Points, in no order, along strands that fork and pass close to each other.
In the rows, 128 means zero.
Two points are linked if the straight distance between their rows is under 74.7. Some points are linked to none.
k691: [171 137 111  84  65  49 158 137 182 195 128 139  74 134 171 123 167 163
 106 157  84 131 158 134 138 182  86 116 153  78 139 121  75  43 165 183
 213]
k846: [104 178 146  84  65  62 109 130 165 156 162 115 123  98 187 151 131 105
 100 110 101 111 173 114 155 171 123  89 125  91 103 159  75  98 149 160
 187]
k484: [119 148 123 173 162 191  52 174 149  96  87 130 141 203 137  75 109 140
 167 168 159 107 109 103  96 121 141 178  93 153 182 135 180 163 123 100
 109]
k646: [140 145 122 156 155 199  32 173 131  63 119 120 161 217 109  70 107 118
 152 166 142 116  93 116 123 107 156 176  98 148 161 133 169 170 136 106
 109]
k268: [135 148 126 157 154 151  94 167 161 133  49 161 102 153 136  67 109 169
 184 163 208 112 130  67  84 137 154 148 109 118 189 135 175 140  97  77
 104]
k721: [154 100 134 135 159 154 164 149 114  95 150 113 133 138  70 138 160  97
 106 121 105 175  83 164 176  64  65 136 113 150 112 127  83 144 168 146
 126]
k663: [126 141 118 166 164 195  41 172 146  77 100 132 148 211 115  74 108 134
 158 169 149 116 101 107 111 110 148 177  97 143 176 134 181 174 129 104
 103]
k8: [ 91 120 126 118 147  85 159 119 104 127 164 108 132 103 116 165 121  95
 109  94  88 115 138 117 123 125 119  90 124 112  66  98 101 140 144 117
 107]
k142: [124 119 134 128 158 195 109 135  98  87 135 122 158 166 116 122 119  95
 158 146 111 150 112 149 129  93 118 170  94 175 146 143 145 156 108 137
 127]
k427: [102 163 146  88  79  64 119 117 151 154 164 115 124  89 177 153 128  96
 105 100 101 109 167 121 147 159 129  90 127  93  98 149  83 102 149 145
 167]
k902: [146 153 145 126 100 127 114 141 151 143  69 156 117 103 133  79 111 167
 153 125 230 130 143  69 113 143 206 121 152 120 168 154 176 127  82  86
 109]
k550: [ 94 103 107 130 152 108 148 120  90 105 162 117 133 103 107 156 114 115
 101  90 104 108 126 111 112 136 135  92 147 124  78  82 125 167 120 115
  82]
k913: [125 113 132 162 159 108 181 119 155 149 130 121 115 127  90 170 159 124
 108 127 103 162 107 160 164  91  52 134 108 117 103 123  86 113 192 150
 139]
k281: [109 122 124 145 136 142 123 102 103 126 118 142 133 105 136 131 106 139
 140 121 151 105 139 126 106 132 168 133 142 140 142 127 172 139  84 108
  92]
k411: [146 134 116 147 158 200  35 165 110  48 129 121 161 212  93  76 105 114
 137 163 133 123  87 118 127 101 154 168 106 148 154 131 168 175 133 113
 108]
k661: [166 119 136 107 151 197  83 155  83  48 143 117 168 190  88  89 122  75
 139 143 111 153  86 155 144  82 128 164  99 169 126 144 129 160 131 131
 134]
k398: [134 113 147 116 153 183 139 136 114 122 109 123 152 158 138 120 131 100
 170 148 119 155 124 153 114 109  98 182  91 179 159 150 139 129 107 145
 149]
k87: [179 112 139 101 150 188  98 155  83  49 146 116 163 176  80  94 129  72
 137 138 112 159  82 161 157  73 116 159 103 168 125 142 110 154 138 133
 136]
k205: [129 107 124 165 155 126 181 120 162 147 130 126 117 133  91 164 171 128
 102 134 110 157  97 178 166  91  45 143 112 122 119 127  89 109 194 155
 141]
k862: [155 123 127 119 155 204  63 158  85  42 143 116 168 195  92  87 111  88
 141 147 117 139  88 142 134  86 140 164 102 162 132 138 143 165 128 123
 128]
k660: [154 102 138 142 151 150 166 139 135 103 138 120 132 142  76 136 167 106
 110 126 115 173  80 183 179  71  56 147 114 147 127 134  83 136 179 155
 132]
k677: [124 116 112 157 132  88 172 101 191 185 112 137  97 137 117 172 171 149
 104 148 107 133 129 169 144 134  56 133 121  87 118 119  88  68 199 150
 174]
k423: [147 151 145 118  69 135 110 130 133 159  97 141 128  91 175  95 121 172
 130 121 202 106 139 102 111 170 193 109 166 125 169 160 177 113  75 117
 127]
k227: [107 131 138 112 109 121 147  88 111 158 145 128 130  95 161 150 123 116
 142 117 114 116 161 143 113 137 142 118 124 138 123 129 122 113  97 121
 129]
k958: [107 123 119 146 148 161 121 104  98 115 123 139 140 124 133 137 109 130
 147 133 138 117 136 131 104 124 150 140 125 149 141 125 167 143  88 114
  96]
k588: [174 103 141 114 152 178 127 154  91  63 148 115 152 162  76 112 144  79
 126 127 106 171  79 166 168  67  90 152 109 166 122 136  97 154 148 145
 134]
k624: [117 110 122 123 114  89 127 116 120 109 124 130 132  77 111 132 109 139
 112  84 164 112 130 102 123 142 202 107 187 120 111 113 157 160 103 106
  75]
k730: [178 148 114  65  49  55 150 157 175 189 140 128  83 124 184 111 160 162
 118 150  84 143 163 124 142 183  98 110 153  89 135 129  71  53 142 199
 221]
k81: [ 99  93 104 130 151 106 142 124  90  92 147 124 135 100  97 144 110 133
 100  92 119 109 124 108 111 138 151  97 166 124  86  72 139 179 111 112
  72]
k557: [110 125 138 131 152  94 179 111 137 154 142 118 115 108 109 172 138 108
 126 117  90 150 139 135 146 104  80 120 105 118  86 121  83 113 163 130
 136]
k92: [100 119 127 131 147 139 148  98  95 129 152 124 133 110 128 152 116 109
 142 117 105 127 138 137 120 115 128 126 114 149 113 116 128 139 102 121
 110]
k614: [108  84 101 125 146  97 138 127 103  91 135 128 135  96  89 137 107 140
  96  84 132 114 124 100 111 143 168  98 185 122  91  76 147 181 108 108
  66]
k920: [ 92 133 134 114 139  69 159 119 120 142 158 109 125 103 120 167 124  88
 110  96  90 119 144 113 133 129 117  86 120  97  59 112  93 120 162 118
 127]
k10: [132 141 138 123  81 130 118 111 120 160 110 141 127  90 173 112 122 158
 133 118 176  97 144 121 101 162 182 114 160 130 161 150 167 111  80 116
 125]
k969: [142 159 137 100  48 125 117 120 120 175 140 118 136  96 211 111 126 161
 125 121 150  99 148 130 110 185 167  98 158 133 150 153 143  98  78 152
 157]
k848: [106 116 129 125 154 132 161 101 102 129 153 121 130 109 119 159 123 103
 136 115  94 146 134 141 131 104 107 124 108 145 102 120 110 140 118 130
 113]
k875: [141 150 131 146 137 141 104 159 150 142  49 165 104 132 138  71 108 166
 177 153 216 116 138  63  89 141 169 137 124 115 182 144 179 129  89  73
 107]
k124: [101 156 149  94  96  61 134 113 141 153 161 115 123  92 159 161 127  90
 110  99  96 114 164 119 143 149 131  89 123  95  87 141  83 104 155 133
 155]
k569: [112 116 109 151 168 183 101 129  89  79 130 136 144 152 102 125 103 125
 141 142 132 128 114 123 117 107 146 147 124 156 140 118 170 172  97 120
  89]
k769: [106 116 110 151 163 166 112 115  93  90 126 140 139 135 110 132 103 131
 142 135 135 119 121 119 112 110 154 145 133 149 139 119 172 167  89 119
  85]
k95: [115  95 111 124 131  91 133 125 112  96 126 131 136  86  94 129 104 142
 107  81 150 115 125  94 118 140 189 106 191 126 102  91 154 174 107 108
  70]
k120: [151 166 133 102  33 130 100 144 133 174 136 109 136  92 216 100 133 180
 111 119 172 108 136 121 119 197 171  94 165 130 155 158 151 104  74 174
 160]
k316: [ 90 109 117 128 154 105 155 118  90 113 168 112 136 110 107 158 116 102
 107  97  92 117 129 119 114 128 120  95 133 124  72  82 115 154 125 119
  89]
k538: [158 126 117 130 157 206  45 160  84  36 148 119 169 207  88  84 107 101
 132 157 119 130  82 125 134  93 152 160 112 152 138 125 158 181 130 121
 111]
k694: [120 146 122 170 161 180  68 173 157 112  70 145 121 188 144  73 109 160
 175 168 178 103 115  89  81 128 137 169 102 137 192 129 183 157 112  95
 104]
k939: [120 135 129 131 107 139 124 102 112 147 112 145 132  99 161 126 112 150
 140 120 164 104 146 129 101 149 176 124 147 135 150 138 173 121  79 108
 112]
k481: [154 104 136 122 158 174 147 149  98  79 150 111 145 149  79 123 146  88
 123 124  98 177  88 163 165  69  83 146 106 163 121 131  97 151 151 145
 128]
k416: [145 114 101 139 170 200  64 156  79  36 150 125 163 193  79  95 105 119
 118 157 125 132  85 109 134 102 150 153 127 151 134 115 165 191 115 126
  99]
k187: [125 138 147 110 121  72 172 100 155 180 132 128 105 104 132 166 141 119
 128 125  91 139 163 143 143 132  93 118 114 103 103 130  78  83 162 135
 161]
k621: [110 137 142 108 114  98 156  93 123 165 147 123 121  93 154 155 129 111
 137 111  98 126 163 141 126 137 122 114 117 129 109 128 101 101 120 124
 144]
k607: [119 120 136 146 158  89 183 117 148 157 131 116 107 118  99 174 144 117
 118 122  91 155 131 141 153 103  70 120 105 108  89 117  83 108 185 139
 137]
k714: [116 121 127 128 107 107 117 102 118 124 124 137 130  77 136 134 108 140
 120  95 159 103 138 113 122 141 193 112 171 126 125 131 160 147  99 108
  87]
k754: [ 98 143 145 106 120  65 149 112 131 154 155 117 121  98 139 168 127  92
 118 100  92 118 158 126 139 136 120  91 119 100  77 126  87 107 155 123
 141]
k126: [120 130 146 108 118  92 169  95 134 171 139 126 115 104 144 159 134 115
 140 123  89 140 161 145 132 133 105 120 114 126 111 128  87  93 139 132
 153]
k707: [130 148 139  96  65 120 131 106 117 176 143 127 134  90 200 124 125 143
 133 120 133 105 156 137 107 171 158 105 144 134 141 143 132  94  85 139
 153]
k179: [109 119 134 128 156 111 170 105 117 143 152 115 122 109 112 168 132 104
 131 113  86 147 140 136 135 107  92 121 104 132  90 115  93 127 143 129
 123]
k664: [124 145 120 169 160 166  76 179 169 123  56 149 112 177 138  70 112 170
 180 168 195 109 121  72  81 129 144 166 102 131 196 130 178 154 113  83
 103]
k47: [127 115 109 143 167 198  89 141  79  59 149 125 156 172  95 114 110 111
 132 148 121 134 101 123 132  98 135 152 119 161 135 119 160 181 112 128
  99]
k465: [142 101 133 157 147 144 173 132 152 125 134 124 125 137  87 148 174 118
 102 129 114 167  82 188 172  80  47 148 116 138 131 132  87 121 183 156
 141]
k659: [125 128 128 145 134  66 168 108 183 184 112 140  94 126 117 178 156 140
 105 142  98 130 144 151 154 133  71 124 120  80 105 124  88  68 202 140
 172]
k470: [113 139 139 109  88 120 130  91 113 160 139 130 133  92 177 141 121 132
 136 115 129 101 158 139 109 155 160 112 139 134 132 138 135 110  91 124
 134]
k396: [114 122 117 141 133 126 123 104 110 119 121 142 130  97 125 136 106 142
 129 111 157 109 138 115 110 132 185 121 157 134 130 121 165 149  90 105
  81]
k75: [150 164 145 110  39 126  99 142 148 164 116 113 131  82 200  99 136 189
 107 108 200 119 134 109 130 193 187  98 169 128 161 165 162 119  79 159
 146]
k35: [126 131 137 130 131  64 174 104 172 179 121 134  99 115 117 173 150 131
 115 131  96 141 151 143 150 129  80 119 118  89  98 126  80  77 189 133
 166]
k844: [132 111 107 148 115  84 176 100 196 191 116 147  90 143 136 160 173 159
 103 157 103 131 138 165 136 159  55 134 130  82 133 112  92  54 190 154
 186]
k155: [156 163 147 112  55 135 109 145 144 164  98 125 129  88 186  89 129 185
 119 115 212 118 136  98 121 182 195 105 172 129 171 167 168 114  76 134
 136]
k914: [125 110 127 134 166 140 170 128 106 114 157 110 134 129  88 154 140  99
 123 118  91 170 110 140 152  83  74 129 102 148  97 118  88 146 150 141
 116]
k668: [157 123 110 106  89  55 168 117 189 197 117 143  76 135 155 139 169 166
 109 159  91 129 154 154 131 176  79 124 149  75 139 118  86  41 179 165
 205]
k650: [144 150 137 138 119 139 112 146 146 141  63 159 110 114 139  82 111 170
 160 137 219 118 138  78  98 141 188 132 143 120 174 151 183 126  80  84
 111]
k578: [142 115 102 134 101  73 173 103 192 198 112 147  83 147 147 150 173 165
 103 164  98 125 143 161 134 173  63 125 140  71 132 114  92  44 186 156
 194]

A fork is a point with three links. Follow the links from the first point to the second and name the forks in between, in order.
k769; k155 => k281
k87; k411 => k538
k411; k396 => k538 > k281
k396; k646 => k281 > k538

Name the points in between on the shortest way along the links from the first point to the second, in order.
k81; k769 => k614 > k95 > k624 > k714 > k396 > k281 > k958
k939; k120 => k10 > k423 > k155 > k75
k607; k721 => k913 > k205 > k465 > k660
k969; k677 => k707 > k470 > k227 > k621 > k126 > k187 > k35 > k659
k663; k416 => k646 > k411 > k538
